A landscape with many valleys, sampled at points; each row gives a point and its height.
From any point a ball rolls to the lowest of the 2 points nearest to it. It stops when none of these is lower. Distance is the straight distance between rows; heights are no part of it.
Z259: [  5  38 -16 -26  15   0 -16  -1   7  -2 -11  10  -3  -8  10  15   2  14
 -12   6 -13 -23  18  -4   3 -16  -4  -5   0 -15   9]  h=452
Z142: [  0 -10  13 -23 -18 -15  15  19 -14  -8  -6  -7   4   0 -30  16  10  -3
 -30   3  -7  -4  19   6  13  23 -16  13   0  29  -8]  h=425
Z817: [-11 -18   3  -2   1  23  22   6 -14   6   8  -3  11  10 -32  -1 -15 -10
 -26   0  11  19  -5  16  20   6   8 -10   4   6  -6]  h=495
Z476: [  6  35  -3   2   2 -21  24  21  -5 -13   6  18  28 -11  -5  24   0 -23
  16 -16   5  11 -10 -27   3  14  -8   7   4   8  27]  h=524
Z722: [ 12 -14   8   8 -10  18  21   1  -4 -20  12  -1 -15  10 -26  -1   7   5
 -13 -29 -11  11 -11  -4  11  -5  -5 -11   9   5 -17]  h=448
Z968: [ -6  32  -3  -8  12 -11  -1 -18  27   7  -1  22  13 -25  -2   8  11 -14
   2   7  -5  11 -13  -3  -3 -16   5   2  -8  10  32]  h=228
Z383: [ -1 -16  22  -6   9   6  28  13 -43   0  -7 -16  17   0 -33   7   1  -1
 -21  15   4  10 -22  -1  21  16  -5  13  11  17  27]  h=488
Z137: [  4  18  -3   5  -4 -28  10   6  -3 -10  17  14  19  14   3  41  -7  -7
  19 -17   8  12 -11 -10  -1  22  -6  10  17  16  11]  h=486
Z240: [ 28  -7  -6  36  -6   0  19  -2   6   2   8   0 -20 -12  23 -35   5  17
  11  -6 -15  -8  -5  17  -1   3   4  -3  -5  -6 -22]  h=625
Z970: [ -9   4   6  -5 -11   5   9  10   2 -21  10  -1  -3  18 -24  21   0   1
  -6 -18   3   6 -11  12  11  -7  -5 -11  18   7  -1]  h=470
Z74: [ -8  -4  -5 -21  12  25  -4  -5   1   2  -3  -9  17  -7 -18  23   0 -18
  -3   8   3   8 -28  -8   4 -16  17  12   3  24  13]  h=526
Z679: [ 24   5 -12  19   9  36 -10 -24  35 -14   3 -10 -19 -12  25 -28  -2  22
  14  -4 -13 -10   1   1  -9   2  13  -1 -15 -19 -31]  h=456
Z189: [ -6  17  11 -28   2 -10   8   2 -22 -12 -18  13   2 -28 -22  12  14  -4
 -10  17 -13  -9   1 -18   7  -6 -12   4   4  23  37]  h=339
Z420: [  3  17 -11  22  14 -16  -5 -14  -2  -2 -13  26  -1  -1  26  22  -4  12
   9   6  -4  -2  -3 -12  -8   2 -12  -4  13  -3  28]  h=464
Z499: [  4  14  15 -19  -2  18  15   5 -41 -24   0 -20  18   2 -16   5  -4  -4
   0  -3  -3  10 -29 -22   5  -7  -3   1  19  34  45]  h=528
Z72: [ -5  -2   1 -39 -25  -7 -16  21  -3 -12 -13   6  -4 -11 -11  29   1   0
 -27   6  -8  -7  29   0   3   9  -8   5 -10  20 -16]  h=389
Z316: [ -4 -11  -1  16   1   4  25  -5   5   4   3  -4  -4  17 -23 -26   0  -1
 -26  14  -5  -3  -6  32  19   0   5  -7  -2  -9 -15]  h=515
Z698: [ -8 -27  -1 -21  -7  18   1   1 -14  -8  -1 -10   6   9 -34  15 -17 -12
 -11   5   4  14  -6  -7   1   0  17   7  10  26   6]  h=511
Z389: [  3   8   4  29  -2  -4  15   3 -19 -11 -13 -21  27  -5  12   6  -5  -6
  10   5   2  13 -36 -23   2  -1 -18   9  20   8  39]  h=583
Z881: [ -9   0  -5   1   5  -2 -19 -27  11   6 -18   1  16 -21  28   6 -13   5
  21  -1  14   9 -27 -17 -12 -13 -10  10   5  14  42]  h=399
Z972: [ -6  30  -6   1   8   3  -3 -20  22   9 -26  11  22 -19  27 -15  -2  13
 -10  10  -3  -4  -7  21  -7 -28 -14   2  -3 -10  34]  h=135
Z440: [-12 -39  11  23   0  -1  26   9 -46  15   3 -10   1   9 -32  -8  -1  -3
  -8   1  12 -18   2   0  16  18  -4   1   8  -9  -3]  h=383
Z979: [ -6  18 -12 -24   9  14 -25   1   1  -2 -17   5  -7   6  -8  26 -10   7
 -19  17 -14 -14  -6  -7   9 -15   3   4  13  -7   6]  h=416
Z470: [  5   1   0 -10  -6  16   2  14  39 -14  19  -6 -10   4 -17  10  -1 -21
  -4 -17  -8  13  -4  -2   0   7  15  -1  -1   2 -41]  h=599
Z633: [ -8  15 -21 -25  10 -14 -18 -19  33  26  -2  14  -5 -12  25  13   8  -3
  34  -5  18 -18  23 -22 -20  -6  13   1 -23  -3  16]  h=647
Z16: [ 12  -2   9  19  -5 -10  -4  -1 -28  38 -14 -14 -17  17  -2 -25   7  32
  -6   0   9 -37   4  20 -17  17   6  -1  -1 -35 -18]  h=573
Z754: [ -4  11   2 -22  -4   5 -20 -20  58  11  17  -7 -18  -5  -3   2  22 -14
  12 -18   4   5  -7   5  -6  -1  23  -2 -13   7 -20]  h=721
Z944: [ -5  23   4 -22  15  -9   4  10 -20 -17  -7  25  13 -32  -9   3   5 -15
  -1   0 -15   4   4 -45 -10  -8  -8 -10 -11  29  30]  h=374
Z451: [ -5  -1  23  -7   5   7  26  -1 -16 -12   3 -11  20   5 -31  10  15  -8
 -20  18  -3  36 -23  23  21  -3 -10  17  19  13  28]  h=513
Z717: [  5  21   5   2   1 -19  11  20 -35 -21  -2   4  12   0  -7  16  12 -16
   9   7  -2  -5 -11 -39  -1  11 -14  -5  11   9  36]  h=554
Z156: [  2   9  -6 -18  12  11   3  -1  -8 -11  -2   5   4 -27  -2  20  10 -19
  11  15  -1  -3 -26 -28  -1 -12  14  19  -6  19  25]  h=542
Z366: [-10 -42  -2  10 -14  28  -6  -1 -31  -8 -12 -10  -7   7   9  -5 -23   6
   0  -2  -2  16  -1  -5 -10 -25  -9  -6   1   7  -1]  h=433
Z928: [  1   2 -13   7  -2  14   0 -21  44  -3   9  -2   1   9 -10   7 -11  -1
  -2 -18   1  10 -18  19  11   6  15   3  10   1 -28]  h=575
Z702: [  5 -11  -5  24 -11 -22 -16  11 -14  -1   9  10  -7  29  10  17   9 -12
  14  21  -4   2  20   0 -11  14 -12  -4   9   1  -5]  h=440
Z546: [  5  -3  -8 -11   5   6   9   9 -23 -12  18 -14  15  36 -11   6 -22  -2
  33  -8  18  30 -20 -10  -4  15  18   9   7  31  15]  h=472
Z478: [ -6  14  11 -35 -11   3 -23   5   1  -3   1   2   6 -11 -32  27   7 -11
 -28   9 -14  -5  10   1   9 -10  12   4   0  32   3]  h=348
Z901: [ 10   3   2  39  -1  -9   3   2  -5  29 -13 -18   6  21  34 -20 -12  21
  -2  12  11 -21  -4  21 -11  -2  -9   8  10 -32   6]  h=398
Z868: [  0  11  11  14 -12  -5  14 -13  10   7  -8  -6  -6  10   8 -35  11  11
 -18   8  -3  10 -10  59  -5 -19  -6   1   6 -16  -2]  h=379
Z732: [  0  12   1 -26   2   5 -25  -3   7 -13  -5  12 -32 -10   4  20  13   5
   9 -18   5   7   9 -17 -20 -15   9 -24 -12   8 -18]  h=501
Z431: [  1 -27  17  23  -7  -6  19  14  -6  24  -3 -24   2  -9  10 -39 -11   8
 -23  -3  10   9  -5  21   0  -9 -21  10  -5 -24 -10]  h=351
Z864: [ -3  34 -13  -9  10  -3 -21 -12  25  -5  14  19  25 -16   5  29  -6  -8
  18 -12  -4 -10   0 -41 -12   2   9  -4   9   5  18]  h=522
Z344: [ -8  13  -2 -15  -2  -3 -29   6  35   6  13  -9  -2  -1   7  36   9 -21
  22 -24  24   2  17 -34  -7   6  21  13  -5   3 -15]  h=690
Z345: [-13 -14   3  11   2  -8  -2  -1  -3   5 -10  -2  -6  -1  21   0 -17   9
  10   1   8  16 -26   5  -8 -14 -22   5   8   7  21]  h=355
Z667: [  6  16   1 -20   2   1  -3   7 -28 -19  18 -12  24  21  -5  11  -6 -12
  28 -13   0  13 -24 -24  -5  -4  17   1   0  40  33]  h=502
Z657: [ 18 -22 -15  24   3   9  -3 -15  17 -12  20  13  -9   8  10  -3   0  -7
  26  -6  -7   9   5 -11  -6  17   9   3  -2   2 -29]  h=548
Z836: [  9  18  -1 -16  -4  -4   0   0 -17   3 -23  10   3 -17 -12   6  15  15
 -21  38 -16 -19   4   6  16   3 -13  11  -2   6  13]  h=390
Z465: [ -3 -34  -8  31  -4   0   1  -6   1   4  -1 -13  13   9  17  -8 -26   2
  12  -5  18  16 -18  10  10   9 -11  12  11   3   7]  h=391
Z636: [ 11 -21  13  38  -6  22  14 -10 -29   1   5   0  -7  -1 -16 -28 -11  18
 -22  -5  -8 -16  39 -12   2  14   5  -6  -1 -39 -21]  h=439
Z801: [  0  21  16   6   0  -9  18  -4  -1  18 -14  -8  16   6   9 -30  20   8
 -16  18   1 -13 -14  32   9 -10 -15  11   8  -8  23]  h=320
Z282: [ -2 -16   4  25  -7   8  -3   2 -33  12 -24  -8  -4  18  16   0   6  22
 -22  -2   8  -7   9   4  -7 -17 -31  10  10 -30   6]  h=388
Z206: [ -4 -30  11  45   0   9  -7 -10 -18  18   6  -5   4  36  -5  -6   4  -7
  -8  -4  10  -1  10  -5  -8   8  -8  -9  26 -40  -5]  h=283
Z845: [  6 -22  -6   6  -6  -6 -20  -3 -10 -13   5   3 -10  18  19  19  -2   1
  27  17   0  20  12 -13 -13  -8  -5  -9   6  12  -1]  h=471
Z990: [ -7  41  27 -42  -6  -2  -9  17  12   1  10   8  28 -40 -31  22  17 -29
   1   7 -13  22  -2 -26  -7  -6   3  13 -10  22  25]  h=347
Z515: [ -8 -13  11  -8 -16 -19   3  17 -32   7 -16  -1  -4   7 -21   9  11   8
 -22   7   3 -32  21  -2  14  28 -18  13   4   9   0]  h=455
Z330: [-10  -7   2 -24  -5  18 -23  -5  12  -6   7   1  -8  -3  -6  23   2  -3
  11 -23   5  -2  -7  -9  -8 -25  21 -10  -2  14 -18]  h=485
Z57: [  2  -3 -12 -11  -7 -17 -25   7  20  -7  16  -2  13   6  13  37  -9 -26
  35 -13  12  16   8 -20 -12  20   6   7  -3  16 -10]  h=672
Z545: [ 35  19  -6   1  14   7  -4 -20  29 -28  16 -15 -19  -4  25 -25   4  20
  17   4 -18 -16  20  16 -14   7  21  -9 -11  -9 -30]  h=516
Z672: [  4  22  -9 -31   7  -4 -10  -2  27  -6  -7   2  -7  -3  18  -4  20 -14
  -3   8  -9 -12  15  21 -11  -4  16  12 -26   5 -24]  h=512
Z685: [-18 -32  25  34  -5   2  13   2 -35  37  -4 -12  12   8 -15 -32  -2  -5
 -12 -15  20 -17   1  -3  -4  14  -1  13  10 -30 -11]  h=360
Z180: [ 12  -4  -3  -4 -14  11 -15  22   4 -20   0   4 -22  -1  -6  -5  -7   6
 -10   2 -25  -5  29 -11  -1  17  -8  -7 -17 -12 -38]  h=202
Z592: [ 13  21  -7 -29  -6 -22   8  16 -21   4 -13  10  -4   1  12 -11  12  11
 -12  16  -7 -33  28  32   6   2  -6   1 -15   3  -6]  h=699
Z572: [  6  -6   3  -5   8  40 -25 -15  22 -15   1  -1 -17 -15  -3  -8   3  10
 -12 -11 -21   8   0  -3 -10 -16   7 -11  -6  -4 -36]  h=382
Z352: [ -9  11  10 -17   4  -9   0 -13   2  -6 -13  17   7 -21 -19   7  16 -11
 -12  21 -14  11 -16   8   8 -24  -3   8  -1   6  35]  h=293
Z803: [-14 -29  17   4  -3  -4  13  15 -13   4 -20 -18  -2 -10  15 -17 -11  13
 -18   5  13  17 -19  29   7 -12 -30  17  -3  -6  11]  h=307
Z512: [ -1  43  -6 -21  21   2 -26  -4  16   2  -5  24   6 -26   2  23 -10   7
   1   7  -8 -10   5 -33 -13 -22   4 -16   2 -14  26]  h=490
Z294: [ 16  27  -8 -15  13 -10  -9  -9  17 -17  10   5 -15   7  22   5   2  11
  -3  -6 -13 -17  20  20  -9  -1   1   3 -11 -15 -32]  h=457
Z248: [  3 -16 -10   5 -16  20 -27 -25  42  -2  19 -10  -9   0   9  -5   4  -3
  36 -25   6  -3   3 -31  -8  -1  15  -9  -5  -2 -15]  h=266
Z377: [ -1  -5   5 -33   7 -11  24  21 -17  -8  16   2  15  -3 -19  19  -1  -2
  14   3   5  12 -18   9  25   6  -7   8   8  22  17]  h=338
Z13: [  3 -36  -8   4  -4  17  21  -9   4  -5  12  -4  -6 -16   3 -12  -7 -15
   8 -15   5  19 -16  14  13 -18  -3  13   1  -2 -16]  h=368
Z84: [ -6 -26   2  39  -6  14   2   1 -24  -5  12   6 -13  28 -11  -7  -6  -6
  -5   1  -5   6  27 -12  -4  10   2 -28  14 -10 -22]  h=233
Z774: [  8  -5   8   1  -8   3  14   0  -8  -4  -7  -3 -19   4 -18 -17  17  11
 -32   8 -20 -13  19  32  15   3  -4  -9 -12  -3 -21]  h=539
Z904: [ 24  -3  -3  40   2  19   0  -1 -13  16  -8  -7 -12   8  23 -28 -12  34
 -19  10   0   6  18  15  -9   8   4 -10 -13 -29 -32]  h=580
Z950: [ -5  31   9 -13   8 -30   7   9   2 -10  -1  24   6  -8  -1  26   9 -11
  -7 -10  -1   1  11  13   3   2 -14   6  -4  11   5]  h=255
Z651: [  2   0  -5  12   9   8  14   6 -13  -4 -19  -1  11 -19   3   0   3 -14
  -1  24  -7   6 -37 -13  11  -8  -1  17  11   2  27]  h=562
Z720: [-10 -32   6   4   5  13  19  19 -43 -14  -8 -15  23  21 -16  -3 -14  -8
   1  15  12   8 -20 -15   5   6  -4   1  11  14  33]  h=467
Z187: [ -8   0  25   3  13 -29  22  20 -33   8  -5   2  10   1 -15  -2  26  -2
   6   6   7 -17 -23 -10  20  22 -14  10  13  -6  29]  h=409
Z876: [ -8  -8   8  24  13 -39  13  14 -14  13   0   1  -5   9   3   1   6  -1
   9   6   5  -8 -26  10  18  21  -9   1   9   4  13]  h=437
Z21: [-18  21   6 -22  14 -20 -23  -1  33  31  17   6  13 -28   0  20   1 -12
  16 -37  27 -10  25 -36 -25   6  15  -4 -11   6  24]  h=680
Z458: [  8  17  -3 -31 -26   0 -10  30  29 -11   4   1 -22  -5  -1  -7  -1  -8
  -4  -5 -25  -4  22   5   0  -2  -2  -4 -18 -14 -30]  h=269
Z290: [ -5   1  15   4   2   2  11   5 -26  19 -24   2   9  -5 -19 -15  21  12
 -24  31  -4 -28 -12  16  25   7 -13  16   3  -1  20]  h=373
Z677: [-10 -31  37  -1   9  10  20  12 -44   3 -17 -32  28 -10 -23 -15  12  -1
 -28   7  15   0 -16   4  12  10 -26  26  15  -3  30]  h=508
Z825: [  0  29 -25 -20   2 -28 -12  -7  27   8  -5  23   7 -10  24  -3  -6 -10
  34   5  -2 -13   9  -7 -11   5   1   6 -10   0  20]  h=626
Z45: [ -8 -28 -15  18  -6  34  23  -2 -22  -9  -1  14  -5 -20 -14 -24 -27  -1
 -14   3  -3   1  23  -6  13   2   6 -19 -12 -10 -23]  h=436
Z941: [  0   9 -17   1   6   3 -22 -16  45  -7   7 -15  -2  12   7  16 -14  -5
   7  -4   4  -8  -6   1   7  12  14   6   8  -8 -12]  h=549
Z777: [-11  17  10  11  15 -19  16  -7  11   7  -9   9  24 -14  10 -12   7   7
  -6  -1  -2   7 -28  27   7 -21 -32   7  12  -3  31]  h=248
Z131: [  7 -19 -17  46  -5   0  -1 -12   3  17  -2  -9   2  15  26 -20 -19   6
   7  18   2   3   3  14  -4   3   0   7  10 -18  -2]  h=342
Z553: [-25   7  14 -24   2  -2 -21  -5  22  21  14  -5  -4 -11  -2  18   3   1
  19 -23  23   3 -14 -19 -20 -21  26 -16   1  25  15]  h=465
Z406: [ -8 -21  10  -3 -19 -18  -4  29 -44  -6  -7   1   3  21 -11   9   2  -6
   3   0   7 -10  17 -13  -4  19 -17  -1  -3  20 -10]  h=479
Z786: [-15 -21  16  18  -7  11  34   1 -30  19   9  -4   4  -4 -40 -43   5  -5
 -17 -12   6 -11  17  12  19  22   9  -8  -5 -13 -23]  h=405
Z704: [-14 -52   7  21  -6   8  11  15 -45  -5  -7 -14   8  21   0 -20 -19  -2
   0   1  11  16  -3  -8  -3  -3  -7  -9   8   5  12]  h=450
Z118: [  5 -20  26  21  -9  18  28   8 -15   3  10   4 -12   3 -32 -27  19  12
 -26 -23  -8  -3   3   1  15  14  -6 -11   4  -9 -26]  h=426
Z203: [  4 -10   6  20  -5 -12  10   9 -29  14  -7   5 -26   3  -7 -19  10  13
 -13   8  -8  -7  12  18   7  21  -6  -6 -10  -5 -24]  h=529
Z750: [ 19  -8  -7  31  -4  -8  20   9  15  -8  30  -2  -8   5   2 -24  -5   3
  12  -8 -19  -4   3   9   8  26  15  -3  -9  -6 -27]  h=589
Z654: [ 13   4 -24  -2  10   3 -27  -6   3   0   4  -8 -15  27  26   7 -14  22
  14  33 -14  -1  26   5   2   0  -3 -10   1 -29 -18]  h=186
Z338: [  4 -14   1  16   2 -16   9  13 -26  -5  15 -11  16  36   2  19  -8  -1
  19  -5  20  19 -15 -10   1  29   3   2  13  15  13]  h=438
Z612: [ -3  -4  -7  15   3  -5  -3  12 -20  -3  -9  -7  -1  22   0  20  -1   5
 -14   6   4 -11   5  -6   5  -3 -13   1  19 -24  10]  h=346
Z840: [ -1  17  -3 -23  -9  -7 -21  27 -10 -18  -3   4   8   7   4  39 -11 -19
   7  -9  -7   3   4 -23  -8  -1  -5   1  -4  16   5]  h=634
Z363: [ 15   3  -7   6   0 -26  18  -4 -15   2   3   9 -18  -1  29 -25   0  16
  16   1  -3 -13   4  32   3  -9  -5  -3  -8  -3  -4]  h=655
Z438: [ -7  15  -8 -34 -13   0 -20  27  19  -3  13  -8  -5   8 -19  31 -13 -20
 -12 -13  -5   5   5 -11   0   0   7  -1  -3   3 -18]  h=616
Z741: [ 23  -5  -7   0   5  31  15  -1  26 -21  -3 -13 -10   5 -13 -37 -11   5
 -17  17 -23 -14  20  14  -2   0  16 -12 -18 -13 -20]  h=585
Z215: [-11 -26  11  34   6 -23   0  16 -37  13   4  -7   1  29   0   4   0  -1
  10  19   5   3  -4  -7  -3  20  -7   3  15   2  11]  h=395
Z77: [-14  14   3 -14 -11  -3 -21 -10  52  25  23 -20  -5  -8   3  21  23  -7
  22 -34  27  -3   9 -14  -5  11  24   1 -14  10 -16]  h=706
Z134: [  8   8 -20   2  12 -22 -13   5 -11 -12  -3  -5 -16  20  15  10 -11   9
  -6  20 -10 -23  24   3   2   2   0   7   7 -33  -7]  h=278
Z315: [-11  -1 -10 -17  -5   5 -23 -29  38  21  -7   1 -15 -19  23  -1  12  10
  27 -20  27  -6   7 -12 -12 -19  17 -11 -15   4   0]  h=664
Z707: [ 12  10 -22   0  -5  -1 -16 -15  46   0 -12  -2 -11   9  21 -10 -15  10
  18  11   0  -5  -1  15   3  13  12  -5  -6   1 -12]  h=577
Z422: [-12  -3   4 -23   8 -15  11 -10  10   0  14   9   4 -11  -5   7   0  -9
  16 -13   9  23 -26  22  10  -8   2   2   3  16   9]  h=288
Z64: [  7  30 -11   4  20 -19   1   1  -4 -12  -6  38   3 -16   9   4   0  -5
  10  -3  -5   4   8 -38 -17   4 -12 -17   0   3  30]  h=417
Z36: [  2   3 -19  10   7 -16 -24 -36  23 -11  -4   6   6   4  25  24 -10   5
  21  -1   6  -4   1  -2  -5   0   8   9  15  -8   8]  h=514
Z332: [  2 -16   0  -6  -4  44  -9 -17  23   3   7  -7 -11 -13  -8 -11  21 -13
  -8  -9  -4  10  -9   0   4 -26  16  -4 -19   1 -27]  h=354
Z787: [ 17   4 -18   2   1   1  10   4  26 -17  -1 -18 -21  25   4 -31 -18   2
  -8  15  -3 -14   7  35 -12  -2  17  -5  -8  -9 -18]  h=608
Z756: [ 10  -8  -6  -1 -11   7 -10  -9   8 -17  -1  15 -31  -6  14   5  15  -4
  20  -7  -6  12   6 -26 -13   3   9 -12 -17  10 -31]  h=520
Z244: [-15 -12  -4 -10  -6   6 -26 -14  18  12  -1 -13  13 -11  12   9  -5  -3
  30  -6  18   5 -32 -14  -1  -9   8   2   8  24  15]  h=435
Z461: [ -1 -31  -1  16  -6  12  -4  -1 -38   7 -22   0 -10  -1  17   1 -12  24
  -8  17   9  -1   7   3  -7 -13 -24  -1  -3  -2   0]  h=414
Z121: [  2  47  -4 -19   9  -6  -4 -11  34  -3  21  13  29 -44 -11  16   7 -25
  16 -25   4   7 -12 -48 -16   9  14  -6   6  20  25]  h=552
Z744: [ -1  15  -7 -12  10 -16   8   5 -20  16 -11  19  -1   3  22  -8   6  26
   7   9  -2 -26   8  23  16 -15 -12  -6   0   0   7]  h=676
Z918: [-15  13  24 -19  14 -22  29  14 -22  -7   5   0   9 -10 -12   2  17  -4
   8   0   4   9 -29   9  21   9 -13  -1  21  12  34]  h=375
Z523: [-19  27  16 -38  -2  -4 -23   2  22  14   0   3   7 -22 -25  24  22 -23
  -5  11  -3   3  -3  -8  -7 -14  16   4 -16  15  14]  h=305
Z239: [  0  -8  -9   1   2  22   0  -3  -3  -7 -17  -8  -7   1 -19  17 -14   7
 -29   9  -7 -11   5   4   6 -18  -5   6   3 -10   6]  h=385
Z291: [ 18  -3  -1   0 -17  32   4 -13  13 -10 -12  -2 -11  -2 -11 -36   1  14
 -34  11 -24   3  12  28   0 -15   1  -8 -11 -15 -19]  h=565
Z119: [ 23  21  -3  12   2 -21  -1   6 -11   9  -6 -12 -21  28  18 -24   6  30
  -2  13   0 -21  17  20 -12  17   8 -14 -10 -27 -19]  h=604
Z111: [ -8  35  -1 -20  16 -27   0  -6  36  -3   6  31  23 -11   1  16   8 -27
  -1 -12  -7  11   2   2 -10   5   7   7  -4   3  16]  h=111
Z765: [ -4  -5  -7 -23   1   0  -3  -3   3  -4   6   7  -9 -13  -2   5  11 -16
  -6   8  -4  -1  -3  18  14  -6   8  12 -12  14 -26]  h=544
Z533: [ 20 -12 -18  36   5   5 -18 -23  -1   3   3  -3 -13  19  38  -1 -12  15
  12  22  -6   4  20  17 -10  -5  -9  -6   9 -31 -10]  h=277
Z53: [ -8  43  -1 -36  30   0 -29 -26  51  10   3   7   7  -5  18   3   0  21
   4  -9   6  -7  23  -4 -19 -13  13  -8 -14  -9  -4]  h=698
Z555: [ -4  26 -14 -23  10  10 -19 -42  45  20  -9   7  -4 -14  22  -6   0  22
   4  -7  13   0  10  14 -18 -22  11  -8 -20  -8  13]  h=681
Z878: [ 15 -14   6  44  -4  -8   4   2 -31  31  -2  -9 -24  15   4 -25   7  20
 -24   5   6  -7   0  14  -6   7   0  -3  -7 -24 -18]  h=553
Z691: [ -8 -26  28  21 -11   6  37   7  -6  16  10 -30  13   0 -23 -28  -7  -2
 -30 -10  18  31 -15  33  16  -4 -19  13   5 -14  -8]  h=386
Z571: [  4  25   4 -19  -6 -13 -29  16   3  -4   8   0  22   5   8  36 -12 -27
  31 -12   0  11  -3 -30 -20  10   9  -3   4  33  15]  h=652
Z467: [-14  13  -8 -25  21  -7 -23  -3   9  25   2  29  13 -21  16  18  13 -10
  21 -16  12 -11  19 -42 -28 -11   8  -7 -23   6  23]  h=663
Z169: [ -8 -24  -5 -39 -11  19   1  -2   2   2  12   3   2 -15 -33  -5  11 -17
  -8  17  -4  14   7  19  23  -4  19  10 -10  20 -24]  h=560
Z615: [  2 -26  -7   3  -7  37  -4 -21  27   6  14 -10  -7  -6  -6  -9  11  -9
  23 -22   9   5 -16 -18   1  -1  22  -1 -16   8 -18]  h=318
Z755: [-11   5   9  -5  -6 -21  15 -13  13 -10   6   5  -6  -5  -7  -9  18  -1
 -12   1  -9  23 -14  40  12  -9  -2  -1   5   0   4]  h=341
Z482: [ -4 -30  16  41  -5  20  28  14  -8   6   1  -6  15 -14  12 -41 -21  -1
 -18 -11   3  15   6  -4   3  -4 -13   0 -10 -19 -21]  h=387
Z447: [  6 -18  -9  15  -7   4  -8   8 -19 -22   3  -2 -17  18 -12   0  -5   8
 -17   2 -11 -11  39 -21   3  15 -10 -15   6 -18 -30]  h=185
Z863: [  2 -14   6  51  -2  27  28   6  -8  -4   3   8   6 -13 -10 -39 -20   1
 -15  -3 -13   4  23 -10  -1   6   9  -9  -4 -32 -12]  h=415
Z565: [ -3 -23 -11  -4   6   0  18 -14  -1 -13  14  -8  -1  -2  -2  15  -1  -8
  25 -23  19  21 -26  11   3  -2   9   8  13  23  -7]  h=331
Z999: [  4 -17   1   2 -12 -18  10  27 -19  -9   2  11 -24   7  -5 -10   2  -7
  -1  -2  -7   3   5   4   8  15 -14 -17  -2   8 -18]  h=505
Z128: [-17 -25   4  42 -14  13  12   6  -9  17   3  -5  14  27  -1 -25 -11   5
  -7 -10  16  -8  -8   1   2   2  -7  -4  16 -27 -13]  h=325
Z802: [ -3  11 -21  -9  -5 -21 -10  10  17  10   0  12  -4  11  19  -2 -16  -5
  19   8   0 -13  -8   3   6  -3  -2  -7   2  -2   8]  h=603
Z851: [  4  25  -3  -1   4 -35   4  17   8 -13   3  13  -9   8  24   7   7  -4
  -8 -14  -4 -17  16  25   5  10   1   4  -1  -7 -16]  h=372
Z821: [ 14 -17 -12  22   8  36 -14  -5  15 -13   3   0 -20  -5  12 -14 -13  16
   1   5 -24   6   5 -11  -6  -8  -3 -10  -3 -21 -27]  h=411
Z382: [  5  23 -17  -3   0   7  -3 -16  25  13 -23  -2   2  -1  37 -10 -15  18
   0  13   5  -3 -10  37 -12 -22  -6   0   0 -12   6]  h=239

Call two points neighbours if one is among the 2 nearest of the other. Go from one point of each pair to the other, from neighbour to neighbour, staying as low as possible. Name the highest point that can't be avoided.
Z422 and Z215: Z876
Z111 and Z972: Z836
Z972 and Z422: Z868
Z654 and Z345: Z465

For each start below, name the point where the ball stops.
Z77: Z941
Z36: Z111
Z970: Z447
